Points on a hilly landscape, in no order, each with its height.
From any point a ball takes the steepest step (drop divided by distance) to one of its 2 nearest points. It stops when none of these is lower. Distance is the straight distance between rows; heights are no part of it.
mef: [ -2 -71   8 -41  -2  15 -15   2 -35 -36  -6  -1  -2 -70  29  28 -43  -9
 -27  27  56  19 -20 -16  -6   8  11 -15  54 -16 -38 -33  52  16 -51  27
  -7  -4 -34   2 -51  -2]  (h 1.69)
Gab: [-48  24  -1  49   8  12  57  38 -16  10   0   4  -3   7 -16 -37 -18   8
 -35 -46 -43  21  27  -2  32 -16   4  14 -39  20  30   4 -36  -1 -12  -7
 -21 -38   8  10   8  26]  (h 6.72)
miza: [-15   3   6 -51  -6 -67 -50  96 -21   2  17  17  15  -6   4  67   4  12
   3  23 -18  19  10  13  51 -13  66 -13  11 -24 -13 -76  62  16 -58  19
 -52 -45 -45 -13 -42  -8]  (h 5.97)
fas: [  1  -7 -10  -1 -18  -4  10 -61 -45 -11 -11 -22   8 -73  16  14  -4 -11
 -29  12 -25   7   1  -5   3  28 -19 -21   7 -16 -14 -56  23 -20  -8 -45
   5 -21 -33   2 -20   4]  (h 6.98)
bev: [   8   59   50   30   16  -34  -12  -36   37   11    5  -33   22   -2
   11   26   31  -17    9   -4 -100   -5   11  -27   15  -16   -6   32
  -68   23   30  -18  -55  -28   61  -14  -11  -37   46  -24   62   10]  (h 2.94)
Nes: [ 54  61 -33 -42  22  15 -36   3  44 -23  13  30  -4  30  91  12 -48   3
 -30  -9   5 -22  26  17  22 -46 -10 -46 -36   4 -14  82 -67 -19  34  14
 -18  -3  38  -4 -22 -22]  (h 6.00)
tezov: [ 19   1   0 -10  27  26 -21 -22  53  15  -5  19  25  26 -11   6 -22   5
  20  39  22  -3 -18 -17 -28 -18 -17   7 -10  -8  -5  40 -15   5  -1  42
  -9  19  36  37  26 -30]  (h 4.53)
ren: [-32  34  21  46  11  -2   2  45  -2   6   4   0  18  -7 -37  -6   2   5
 -10 -16 -60  28  12  -1  12  -8  35  14 -14   6  15 -30 -31 -14 -16 -19
 -37 -25   8  11   7   1]  (h 6.53)
zol: [-34  -9  15   5  48  30  73 -52   5  58  -7  -8  22   5 -25 -20 -17   0
   8  -8 -23  48 -16 -25 -29  -3 -46  29 -27  -7  19  63 -24  18  16  30
  18 -36  26  29  56   2]  (h 5.16)
par: [   1   38   14  -32   51  -31  -29  112   44  -16  -36   67   46   60
    7   53   -8    5  -57  -18  -54    5   53   36   40  -12   65  -44
   -7  -36   17    3  -34  -20  -53   41 -100  -59    2  -28  -21  -29]  (h 4.33)
vol: [ 20   3  -1  15  20 -18 -36  27  24   8  24  34  54  29 -15  31  -3 -33
  56  53  -2  35 -22  -3   2 -19  63  40   4 -25 -10 -20 -20 -39  13  -1
 -28  14  22  19   9  -4]  (h 6.42)
buve: [-24  28  19  26  57  12   8 104  46 -10 -13  69  27  90 -25 -25 -30  -7
 -23 -17   5  32  29  17  27 -23  61  11 -10   3  52  19 -27   4 -22  53
 -43  -4  15   8  35  23]  (h 3.18)
dez: [  6  25 -10 -41  22  11 -44  83  49 -28 -16  58  28  54  28  70 -11  -2
 -58  17 -15   9  47  43  28  -7  61 -52   2 -39  -2 -17  -9 -21 -44  19
 -90 -10 -11  -8 -38 -39]  (h 4.76)
taver: [ 12   7 -13  -1 -27  37 -26  18  29 -22  11  26 -38  36  15 -23 -25 -19
 -26  15  34 -24  27  11  16  -1   8 -13   6   7  22 -18  -5  -1   1 -33
 -23  57  -2  27   5   9]  (h 5.13)
Faza: [-27 -64   5   5   4  46   7 -17 -63 -34  21   0  10 -65 -20  -8 -39  -5
  11 -14  48  -1 -13   2 -23  37  43  35  69 -14 -34 -22  29  -3  -8 -34
  14  45 -28  13 -14  27]  (h 2.68)
nog: [  2 -62 -24  -8 -21 -10  -6  -4 -46 -23   2 -11  -8 -66  46  42 -63  -7
 -26  25  21  -1  -8 -13  10 -11 -15 -10  16  17 -20 -25   7  13 -38  22
   2   1   1  14 -57   9]  (h 2.29)
Rubo: [-61  -7   5  56  30  18   9  90 -21 -11  -2 -17  24  -7 -41 -22   7  35
  -5 -34  15  30 -16   9  19  -7  29   2   0  32  -1 -12  19  27 -57  59
  -5 -26 -22  -1 -15  21]  (h 3.53)
Zas: [-23  -8  -9 -17  24  64  36  -7  -2  -5 -17  -9 -18 -23   2 -28 -29  35
 -54 -19  14  -6   7  21 -22   0 -40 -35  -1   7 -23  73  -6  33 -36  24
 -18 -12   4  22 -11 -33]  (h 2.31)
siv: [ 42 -37 -22  12  -7 -28  11 -30 -73  14 -28 -20   9 -17 -31 -43  35 -13
  33  -2  45 -10 -52  18 -39  54   8  43  61 -48 -39  38  36 -11  72 -32
  54  38 -27 -34 -14  -9]  (h 5.99)
niva: [-31 -11   9  12  40 -67  -8  68 -33  -4 -13  18  65 -16 -33   4  18   7
   7   8  -4  51 -24  -7  37 -13  46  14   4  -5 -16 -32  32   4 -69  66
 -27 -87 -28 -19 -15  10]  (h 6.43)
tarud: [ 23  31   5  28 -45 -51 -29  36   4  -3 -11 -57 -45 -35  21  42  22  21
 -12 -28 -80 -65  20 -10  22 -14 -35 -53 -43  48  20 -11 -23  28  12   6
  15 -25  22 -21 -18  -4]  (h 4.96)
kip: [ 24 -35 -32  27 -23 -26  32 -67 -17 -20  17  25   9  10  39  14 -28 -52
  34  42  31   1   1   3  13   2 -14  40  11  13  25 -44   6 -32  37 -46
  40  55  13  12  17  67]  (h 5.19)
Kivud: [  7 -77  10 -30 -18  38 -16 -21 -45 -52  16   7  -9 -54  25   7 -41 -20
  -5  19  62 -18 -10 -16  -7  15  26   5  75  -8 -34 -34  48  -4 -38 -26
   3  44 -23   4 -24  16]  (h 2.22)
somi: [-24 -19   2  27 -10   8  -5  26 -49 -16  21 -26   3 -50 -39  -9   8  21
   7  -9  11  14 -17  13 -13  19  32  12  35  -8 -25 -40  26   3 -17 -16
   7   8 -29  -1 -32  11]  (h 3.13)
Vedu: [ 27  11 -20  -9 -58 -11 -61 -12  -8 -58  17  10 -21 -12  53  54 -13 -29
 -21  35   2 -39  30   4  40   7  23 -23  12  15   8 -87  26 -23   1 -66
 -11  41 -10 -11 -20  16]  (h 5.29)
midiv: [ -4  48  15   8  35   4  23  69  43  14  -8  52  -8  93   8 -49 -45 -14
 -33 -41 -24  24  43   5  31 -41  26  -2 -31 -11  71  52 -52   2  23  23
 -23 -17  30  -4  31  29]  (h 2.37)
nopul: [ 12 -40   0 -79 -12  17 -57  22  36 -35   9  29  12  -5  41  86 -12   1
 -21  61  53  -9   3   6   2 -11  41 -28  38 -34 -47 -24  47  -6 -59  23
 -70  17 -11  -3 -57 -45]  (h 4.66)
Nemez: [ 23  15  -1  17  -6 -35  17 -56 -30  17 -11 -25  16 -37 -15  -6  55 -21
  11  11 -45  19 -19  -2 -10  30 -30  -7  -3 -17 -17 -39  18 -24  15 -38
  23 -42 -30 -14   8  -5]  (h 6.87)
Saful: [ 36 -24  -7   0 -16 -25 -26 -13   2   4 -12 -25  -1 -35   6  24   7  13
  15  28   0 -18 -32 -21 -17 -15 -44 -29  -2   9 -20   3  13  17 -22  48
  18 -15  13  11 -22 -29]  (h 3.33)
notu: [  8  15 -20 -17 -40  22 -47 -76   0 -64   7   8  -2 -26  79  33 -38 -20
 -39  28  18 -49  32   1  28  13   0   9 -10  37 -13 -36  -4 -43  12 -68
 -13  49   7   4   2   3]  (h 5.04)
varu: [ 11 -52 -10 -28 -23  14 -56 -10  12 -39  18  13  -7 -19  52  50 -53 -12
   0  51  46 -44  -6 -15   4 -25  11  10  18  32 -38   7 -10  -8 -39  12
 -21  53  31  22 -35 -18]  (h 5.25)
Tigar: [  9 -45  31 -30 -10  46 -30  29  19 -55   1 -18 -59  18 -38 -35  45  30
  13 -15  89 -15 -19  11 -29  -1  -6 -10  73   7  -7  13  72  31 -51  23
 -23  33 -33 -15 -31 -20]  (h 4.38)
dipe: [ 40   5 -10  -7  10 -10 -34 -24   5  -2   8  19  39  -3  -8   5  20 -26
  38  56  23  17 -31  -2 -18   3  31  12  22 -48 -26 -20  16 -32  16 -23
 -11  20 -10  13   4 -21]  (h 6.28)
Vunum: [  6 -73  25 -39  22  21  10 -55 -40   1 -38 -14  -9 -68  -5 -31   3 -14
  10 -31  54  -1 -30 -23 -64  54 -43  -5  83 -18 -57  16  32  21 -10 -12
  30  13 -48 -12  -6 -32]  (h 6.30)
fek: [ 43 -52  -3 -10  -4 -20   9 -37 -56  13 -31 -18  -4 -30 -22 -42  40 -16
  38 -24  53   9 -61   0 -53  59 -30   8  75 -28 -57  28  47  18  27   2
  60  10 -43 -41 -28 -35]  (h 6.13)
migug: [-33  53  51  15  27  17  28 -73  39  37  18 -37  18  12   7   3  15  -5
  -4   1 -73  12   9 -21 -16 -14 -19  45 -73  17  27  17 -50 -17  68 -21
   3 -16  42  -2  71  14]  (h 2.33)
ziv: [-11  53  30  -1  -1  -4  -3 -14  66  34  -4   4 -23  88  28 -31 -16 -36
  -3  -8 -38  17  47  -3   5 -28   8  23 -52 -15  81   0 -45  -1  74 -25
   7  25  37  -7  71  45]  (h 3.80)
noza: [ 14  -2  15 -40  31  35 -16 -82  50  17 -23   0  16 -16  10 -14   2   3
  12  33  32 -25 -18 -21 -49   2 -47  -4   2  -6 -28  66   1  10  -3   9
  -5  22  19  29  56 -53]  (h 4.17)
Vebu: [  9  11  -1   1  25   4  15   9  48  23   8  47  15  91  -1 -16 -28 -30
  14  31   7  40   5 -18  10 -43  13  35 -25 -17  50  19 -18  -2  17  28
  -9   5  26  25  51  27]  (h 5.17)
Zili: [ -5  10  25  37  47 -53  -3  67  -5  13 -12  20  59  24 -70 -14  37  15
  34 -11 -18  43 -44 -22  11 -14  34  21   6  -3  -4   0   8  -7 -34  74
 -10 -79  -7 -23  16  -1]  (h 6.51)
tazu: [ -9  20  22   1  23   7   5 -29  51  49  21   7  13  69 -24 -22  -7 -10
  53  22 -10  32  -2 -22 -30 -28   4  53 -27 -22  44  23 -23   5  50   4
  17  21  41  18  69  28]  (h 5.42)
Mipat: [ 38  13 -65 -17 -15   3  11 -30 -25 -40  10  15 -20  -9 104   1 -63  -6
 -52   1  22 -19  23  13  44 -32 -29 -44 -20  10 -11  40 -30 -20   7 -23
   0  -2  10   1 -40  11]  (h 3.21)
tume: [-34  25  26  51 -14  -9  47   8 -25  55  17 -47 -11 -21 -85  -7  76  41
  43 -61 -58 -15 -21 -11 -25  33  -1   7  -6  29  -1  12 -33 -12  48 -21
  60   0  10 -13  19   0]  (h 5.91)
vab: [ 18  -2 -22 -45 -38  17 -18 -68 -33 -46 -13 -12 -10 -59  69  32 -26  -9
 -68  25   5 -25  17 -15  27  18 -19 -47  17 -26 -16 -57  48 -24 -19 -59
 -18  -3 -29 -13 -24  -7]  (h 7.11)
vonob: [-18  42  26  -7 -17 -14  33 -59  56  45 -10 -23 -33  78  20 -29  27 -20
  17 -12 -33  -5  41  -2 -11 -18 -36  22 -67 -12  69  -3 -26   7  87 -26
  50  10  27 -18  85  59]  (h 3.38)
Sed: [-18  50  38  -4  -9   5  29 -94  45  39   1 -41 -10  18   4  -4  51  -4
  24  -5 -36 -21  19  -9 -34   7 -38  28 -73  16  22  12 -30   0  96 -21
  51  13  27  -7  92  33]  (h 2.92)
Lirub: [ 22 -29 -26  44 -28 -50  35 -52 -34 -12   9 -11   6 -25  -1   6   6 -16
  53   6   3 -32  -9  17  -7  17 -27  30  13   7  12 -49   8 -32  41 -43
  56  42   2  -7  -6  62]  (h 5.38)
vome: [  6   5  21  29  49 -20 -14  61  -2  11 -11   7  48  28 -78  -9  48  43
  34 -10   5  37 -60  -5 -25   5  13  -6  20   1 -17  27  31  20 -31  92
  27 -43 -11 -18  -8 -33]  (h 6.66)
lup: [  29    3    7  -14  -11    0   12 -101  -11   13  -24  -23    2  -45
   -2  -31   62  -23   12    4   11  -12  -22   -4  -36   50  -50  -14
   18  -24  -35  -10   33  -21   30  -50   39    3  -34  -10   17  -26]  (h 6.75)
gomuv: [-34  -7  14 -31  21  30  67 -99  18  73 -12 -21   1   1 -19 -20  11  -1
  27  -7  -7  11   2 -23 -44  19 -67  20 -34   3  11  74 -16  31  43   4
  51 -10  20  20  72  -5]  (h 4.87)
gebik: [ -6  -1 -19   8  14  35 -12  76  14 -24   9  31  -4  33  18  12 -57  12
 -35   1  21   2  10  16  21 -37  24 -11 -12  22   6  36 -29  15 -32  50
 -35   9  25  26 -32  -8]  (h 6.52)
tunep: [-50  23  26 -20  25  19  41 -23  33  73  15   2  10  72 -75 -47  29  19
  43  -8 -17  48  13 -10 -48   0   0  38 -18 -34  39  50   0  41  49 -10
  33  -1  16   6  89  17]  (h 5.67)
dos: [-24  35  20  45 -13  -3  29 -18   2  32   3 -37  -8 -23 -32  -6  41  15
   6 -34 -72 -14   9 -13  -9  12 -24   1 -41  30  15  -9 -34 -14  34 -25
  23 -14  17   1  23   9]  (h 5.69)
fela: [  5  50 -11   2   8   5 -28  -9  24  -9   0  16  19  15  41  31 -26 -26
 -30  23 -49  12  25   0  29 -17  16   8 -42   2  14 -10 -47 -36  13 -29
 -51 -16  26  10   5 -15]  (h 4.13)
kunum: [ 31 -20 -21 -17 -28 -35 -36 -38 -10 -20  -9 -28   2 -57  59  53 -25   0
  -6  41   0 -31  -4 -15   9 -17 -33 -17 -19  18 -24 -18  -2   2 -14  13
   3  -3  22   8 -30 -13]  (h 2.87)
ros: [-29   3 -14 -10  -4  39  57 -16  -1  44  -8  16 -20  44 -69 -77  49   3
  34 -44  42  24   1  21 -20  55 -24  11   6 -22  16   8  38  33  10 -17
  49   7 -46  -3  35   5]  (h 6.07)
fen: [ 23 -31  16 -22 -30   3 -55  33   9 -37  13 -33 -50 -18 -16   6  32  29
  15  19  48 -21 -31   3 -22  -5   3 -18  55  -3 -21 -22  50  23 -37  16
 -16  24 -21 -11 -50 -18]  (h 4.12)
Sapot: [ 16 -24 -24  14   1   1  17 -21  10  11   9  18   8  26  12  -4 -42 -22
  34  32  24  11 -11 -23   2 -25 -20  33 -15  11  20  15 -19   8  14  23
  17  20  36  37  21  25]  (h 4.86)
Nako: [  7 -50  17 -48  14  43  10 -97  -6  -7 -37 -13 -12 -57  27 -30  -6 -19
 -19 -10  44 -27  -4 -24 -42  40 -60 -21  52 -15 -35  21  29   3 -27 -33
   6  20 -42   4  25 -42]  (h 6.44)
sulip: [ 42  -5 -14   8   1 -20  -6 -51 -14  20   4  -7  22  -6 -23 -36  35 -21
  52  27  38   4 -34   4 -35  23   5  37  25 -43 -16  12  15 -18  56 -35
  33  40 -11   1  20   1]  (h 6.14)
geber: [  3   6 -14   1 -51  -4 -36  58 -27 -49  23  16 -36  -5  27  36 -21 -23
 -46   9 -16  -7  34  12  61   1  54 -32  12   8  23 -88  32  -5 -23 -49
 -27  10 -33  -9 -39  23]  (h 5.52)
Gil: [-56 -15 -10  51  27  32  32  56 -16   8  12  -2  20  11 -49 -32 -16  28
  21 -33  33  29  -7   4   4  -2  19  27  -1  26  16  13  -4  32 -22  39
   9   9   2  25  23  21]  (h 3.93)
pav: [  3 -59  37 -41  28  22 -38  -9   0 -21   3 -21   0 -51 -14  -3   2  32
  23  24  56 -16 -39  -7 -59   9   8   4  74 -10 -63  32  31  12 -49  14
 -22  33   0  -2 -24 -54]  (h 4.05)
nege: [ 50  46 -42 -46 -17 -39 -66  39   7 -31  -6  10 -18  15 100  57 -28 -12
 -41   0 -25 -28  42  24  58 -33  10 -66 -29   3   2   1 -32  -4   8  -5
 -42 -20  15 -17 -50 -25]  (h 4.19)
Sif: [ -3  -5   9 -43  20 -87 -30  67  -9  15  -4  39  59  16  -9  63  13   0
  14  21 -31  26   2 -10  44 -25  51   0  -5 -30 -14 -47  35  -2 -65  52
 -62 -84 -22  -9 -21 -13]  (h 6.21)
tos: [-28 -15  -7  22  22  34  20  54 -14 -11 -13 -16  -7 -12 -16 -16 -16  40
 -40 -21  19  12  -7  10  -1 -13 -14 -25  -3  21  -7  24  10  38 -51  66
 -10 -33  -9  10 -33  -8]  (h 3.04)
sete: [  7  55  -5  22  -2 -20  -8  43  14  -8  -3  23 -15  34  42  -6 -35 -31
 -44 -22 -59   7  46   5  55 -21  23  -8 -37  10  50  -1 -61 -27  18 -32
 -43 -18  25 -11  -2  10]  (h 3.69)
Fana: [  2  -3  -2  28 -28 -71 -26  65 -54  -3  17 -28  -7 -36 -33  13  40  26
  25  -1 -20  12 -26  11   8   9  39   2  26 -13 -16 -53  42  11 -14  -3
  11 -26 -48 -27 -43  11]  (h 3.52)
gebo: [ 44  35 -23 -19  25  17 -25  64  32 -23   9  27 -12  35  39  15 -45  26
 -34 -25  -4 -27  15  13  15 -54   2 -53 -20   1  -5  80 -47  10  -5  60
 -24 -12  40   2 -47 -20]  (h 6.27)
raro: [-35 -30 -17  23  25  39  59  -3 -27  14 -19   7  19  -8 -24 -42 -17  -4
  -6 -26  34  43  -7   9  -1  21 -19  10   6  -4   7   4  17  22 -24  20
  14 -19 -33  25  15  14]  (h 4.31)
tofo: [-37  23  10 -15   1  22  39 -27  14  69  11  -8  -9  38 -84 -58  60  26
  52 -34   5  14  -1   8 -50  44 -11  23   2 -21   9  45  10  35  49 -31
  55  25  -4  -5  59  -5]  (h 5.88)
kazul: [  4  59  -9   7  -3  21   4  40  34   6  -8  25 -36  53  26 -46 -35 -17
 -46 -36 -20   1  57  25  31 -11  13 -23 -31  -6  54  21 -49  -3  36 -34
 -17  20  12   9  18  17]  (h 3.15)
pebu: [  1 -29 -23  38 -24 -33  44  -8 -59  28  -3 -36 -21 -30 -55 -21  55  23
  59 -45   9 -24 -41  22 -27  49 -22  23  26   0 -23   1   9  -7  42 -15
  79  20 -18 -32 -23  14]  (h 5.78)
mulup: [ 12 -29   8 -17 -22 -49 -49  59 -38 -11  21 -32 -17 -44 -20  29  27  32
  29  27  25  11 -43   8  -8   0  36  -2  45 -17 -29 -36  67  31 -29  35
   7  -8 -37 -29 -68  -6]  (h 3.82)
vuza: [  -5  -13   17  -32   -3   31    9 -115    4    4  -15  -29   -2  -61
    5  -34   28    3    5  -15   18  -58   10   -5  -42   47  -45   10
   11   10  -32    9   14  -19   16  -61   26   41  -21    3   48  -16]  (h 6.61)
Lora: [ -9  36   2   3   8  19 -18 -76  25  -5   3 -10  29 -28  28  22 -16 -15
 -11  29 -26   4   5  -4  -8   1  -3  29 -40  10  -5 -10 -33 -34  28 -42
 -23  12  22  21  32 -10]  (h 4.49)
dun: [ 13  -9   1  44   1 -58 -10  -9 -41  19  17 -42  36 -57 -26  37  11  19
  58   7 -49   0 -41 -21 -20  -5  12  34  -7  11 -19  -5 -23 -14  28   7
  26  -6  33  -2 -13   5]  (h 6.45)
bog: [ 10 -37 -19 -40 -18  26 -57  40  33 -36  19  47   1  25  52  75 -45 -18
 -22  51  48 -20   8   8  23 -25  46 -11  12  16 -36   7  -3 -11 -44  27
 -49  35  23  19 -51 -29]  (h 4.97)
fem: [-11  -6  11  33 -15  -5  27   6 -44  45  10 -53 -12 -31 -73 -16  75  46
  45 -47 -12  -7 -51   1 -38  43 -11  -3  25  19 -32  35   0  10  25  11
  67  -1  -5 -24 -13 -26]  (h 5.95)
muk: [-14  10  20  70  -1 -57  65  17 -27  51  14 -27  -4  14 -69 -26  59  13
  66 -53 -54   1 -28 -14   0   6  -4  47  -9   6  27  -4 -28 -28  57 -20
  52 -20  13 -38  30  47]  (h 6.11)
voz: [-20   5  -5  -3  -9  31  76 -56  -5  44 -23   1 -22  13 -36 -56  48 -14
  -2 -32  -6  19   2  11 -10  49 -57  -9 -16 -14   9  -4  17   2  13 -29
  41 -22 -41   3  29   0]  (h 6.23)
nar: [-33 -16  -8  45 -12  12 -14  79 -17 -15  25  -5  -5 -10   0  32 -54  26
  -9 -10  -8   0   0  -9  19 -34  31  10 -12  46   0   3 -31  21 -33  35
 -19  12  37  20 -41   4]  (h 6.74)
revu: [ -5 -18 -26  50 -32 -25  59   0 -20  20   1  -9 -31  10 -41 -30  31   3
  61 -33  11 -20 -10  17   0  27 -26  23   0  -3  24 -41   3  -7  26 -25
  64  29 -21  -9   3  56]  (h 5.59)
puv: [ -8   8   1 -35  14  42  27 -60  40  42 -15   5  -9  27 -22 -42   6  14
   9   0  20 -11   9 -13 -43   7 -57  -3 -18  -5  13  71   8  38  13   9
  23  12  15  27  56 -21]  (h 4.54)
gar: [  5 -57  43 -47  -7  22 -22   8 -16 -48 -11 -36 -41 -34 -26 -26  49  31
  14 -22  84  20 -46   9 -41  23  -3  -7  95  -6 -43  11  94  31 -46  38
   4   0 -50 -52 -67 -28]  (h 4.63)
Voza: [ -4  33   8   1 -21  20  61 -36   1  37 -26 -19 -28   2 -23 -35  70  -5
 -37 -20 -44  -3   7   2  -4  37 -68 -56 -33  21  -1   7  -1   2   5  -9
  34 -48 -30  -6  10 -27]  (h 6.41)
naz: [ 44  47 -10  -5 -30 -32 -72  40  24 -26 -13 -35 -41 -15  66  46 -17   5
 -30 -16 -46 -59  32  13  32 -23 -11 -58 -41  30  14   5 -39  17  19   3
 -15  -6  31 -20 -28 -21]  (h 4.60)
mapab: [-25  -3   5 -28 -27  -7 -35  81 -33 -36  28   6 -14 -24  13  51 -19   2
 -39  22  -5  23  22  14  52  -5  72 -17  18  -9  -4 -84  62  11 -55  -6
 -41 -19 -44 -13 -56  15]  (h 5.74)
Noli: [ 34   8  24   4  15  -3 -43  54  35   0  -7  -4  -4  25 -59  15  44  42
  17   1   2  -7 -39 -11 -34  -9 -13 -38  16   0  -3  17  24  30 -31  78
   4 -16   2  -7 -22 -50]  (h 6.81)
tir: [ 19  20   0 -15  20   3 -40  71  45 -20 -15  44  19  44 -19  21  26   0
 -25  18   2  15  11  21   6  -6  38 -42  12 -33  11 -38  23  -4 -44  30
 -57 -16 -31   3 -22 -38]  (h 5.07)
nekes: [-19 -21 -11  30  -1 -35  -3  54 -26 -12  13  20  30  -7  12  38 -45  -9
  -2  18 -21  27  -3 -16  46 -34  43  23 -19  22  -2 -28 -18  -7 -44  30
 -28 -34  20  16 -33  10]  (h 6.78)
Sipe: [ -9   5 -14 -10 -16  30  -3 -94   4 -24  -8 -16  -1 -50  52   7 -36  -4
 -35   7   2 -39  21   0  -2  12 -27   9 -24  27 -14   2 -22 -23  11 -48
  -6  32   8  19  16   2]  (h 4.77)
dev: [  1 -27 -24   0 -33  63  19 -10 -14 -37  19  31 -32  15   8 -31 -24 -26
 -23   0  63 -17  22   6  25  22  13  -5  31  -9  12 -38  43   3 -17 -43
   1  48 -34  20   8  32]  (h 4.88)
pom: [ -8  11  -8  52 -29 -35  45   1  13  12   7  10 -27  54  18 -19 -17 -29
  21 -14 -31  -9  30  -4  33 -24 -18  37 -36  19  76 -30 -40 -11  42 -27
  22  23  30 -10  27  75]  (h 4.61)
vidin: [ 32  37 -23 -31  -6  30 -23 -22  49  -8  -3   5 -31  25  61 -23 -36  12
 -26  -9  24 -55  31  -1  -2 -32 -44 -26 -36  20   2  76 -38  16  29   8
   0  31  40  17  19 -12]  (h 5.70)
Mulu: [ 24 -35  13 -14   3  13 -31 -20  11   6  -4 -23  -6 -29 -21  -8  16  27
  32  15  40 -23 -42 -18 -52   4 -35  -9  37   3 -35  35  16  23 -29  36
  13  20  16  12 -10 -47]  (h 3.72)
leda: [ -1   0 -35 -23 -21  39   8  -8  22  -2   8  21 -42  42  30 -39 -51   2
 -16  -5  44 -41  41   8   5 -21 -24   0 -17  18  25  56 -21  28  17 -14
   4  52  20  31  18  19]  (h 5.43)
lef: [ -9 -57  27 -49  16  37 -47  24  24 -41  13  11  10 -22  -2  43 -19  17
   9  49  64  -9 -20   5 -31  -8  46   5  66 -14 -62   2  30  -2 -64  26
 -52  40   1   8 -43 -37]  (h 4.36)
siro: [ 10 -24 -16 -10  -9 -30 -38  24 -11 -12  19  27  40 -15  17  68 -25 -26
  23  54   2  24  -9  -6  22 -14  56  12   8 -10 -28 -46   3 -18 -25   4
 -25  -1   5  17 -32 -12]  (h 6.59)
Fesol: [-18  23  21  -5 -18  36  21 -22 -12   7 -13 -30 -23 -36 -29 -16  60  14
 -48 -13 -35  -2  -1  14 -22  43 -38 -54   0   8 -29 -11  24   8 -22 -28
  -2 -36 -44  -3 -17 -40]  (h 6.58)
kunor: [-13  23  12   8  66 -18 -10 112  36 -31 -34  73  55  69 -21   9  -2   3
 -46 -11  -3  15  21  22  44 -25  65 -16 -14  -8  26  -1 -13 -14 -66  74
 -70 -51 -12 -19   1   7]  (h 3.79)
pona: [-27 -16   4  29  11   4  70 -55 -26  42  -6 -30   7 -37 -21  -8   9   2
  10 -25 -40  16 -10 -17 -20  17 -46  18 -28  15   6  12 -28  -5  19   1
  34 -27  17  17  18  11]  (h 5.45)
mefa: [ -3 -47 -34 -13  -4  49  45 -26 -15  -5 -11  19 -17   5   5 -45 -31 -16
 -14  -6  69   0   8   3   7  16 -34  -2  19 -12   9   5  26  24 -19  -7
  12  24 -29  29  14  18]  (h 4.62)
Nafev: [ -6  -5 -28  13 -31  -8  39 -61   6  -7  17  30 -15  57  52  -2 -39 -47
   9  23  15   0  35   7  26 -16 -16  44 -28  17  55 -25 -15 -20  49 -49
  30  58  25  14  37  75]  (h 4.95)
pep: [ 26  30 -60 -22 -11 -28 -32  -2 -30 -43  21  25  -2  -5 115  56 -61 -16
 -42   9 -15  -7  32  11  67 -38   8 -27 -32  24 -12  19 -44 -24   9 -24
 -19 -16  21  -9 -63  -5]  (h 3.73)
lom: [-15  44  34  34  -8 -39  15 -13  35  16   6   8 -28  74  43 -24 -11 -54
 -15 -24 -67  11  48  -6  42 -25   9  48 -46  10  96 -30 -64 -32  64 -44
  -8   6  38 -39  51  67]  (h 4.21)
duzud: [ 14  25 -35  -7   3  27  31 -27  -7  -3 -11  -4 -12 -16  46 -20 -32   6
 -60  -7 -11   0  17  10  16 -19 -40 -36 -30  -1  -5  44 -29  -3  -1  -7
 -13 -29   5  15 -13 -10]  (h 3.08)
Fari: [ -2  -8  -4  61   5 -53  39 -28 -48  39  22 -41  22 -25 -49  -2  36  17
  65 -27 -39  -2 -40  -2 -28   9  10  62   1   1   4  12 -27 -35  78 -20
  56  18  28 -17  11  34]  (h 6.29)
supa: [-12  20  24  60  20 -36  14  52  -1  27   6  -2  23  22 -71 -32  34   9
  38 -21 -41  31 -21 -22   4 -11  22  26   3   3  17  -6 -19 -13  -1  19
  -1 -44   7 -12  31  13]  (h 6.34)
veb: [-22  37  31  -9   1 -17  -1  31 -20  13  -7 -21   4 -27 -42   0  62  24
 -38  -5 -66  29  -5  12  -4  25  -5 -58   2   5 -21 -24  36  17 -48   4
 -17 -79 -44 -21 -24 -47]  (h 6.76)

Where does a ball stop that starts at each point below?
fas: siv
Nafev: migug
niva: midiv
nar: Zas
tarud: Zas
dev: Zas
Tigar: mef
gar: mef
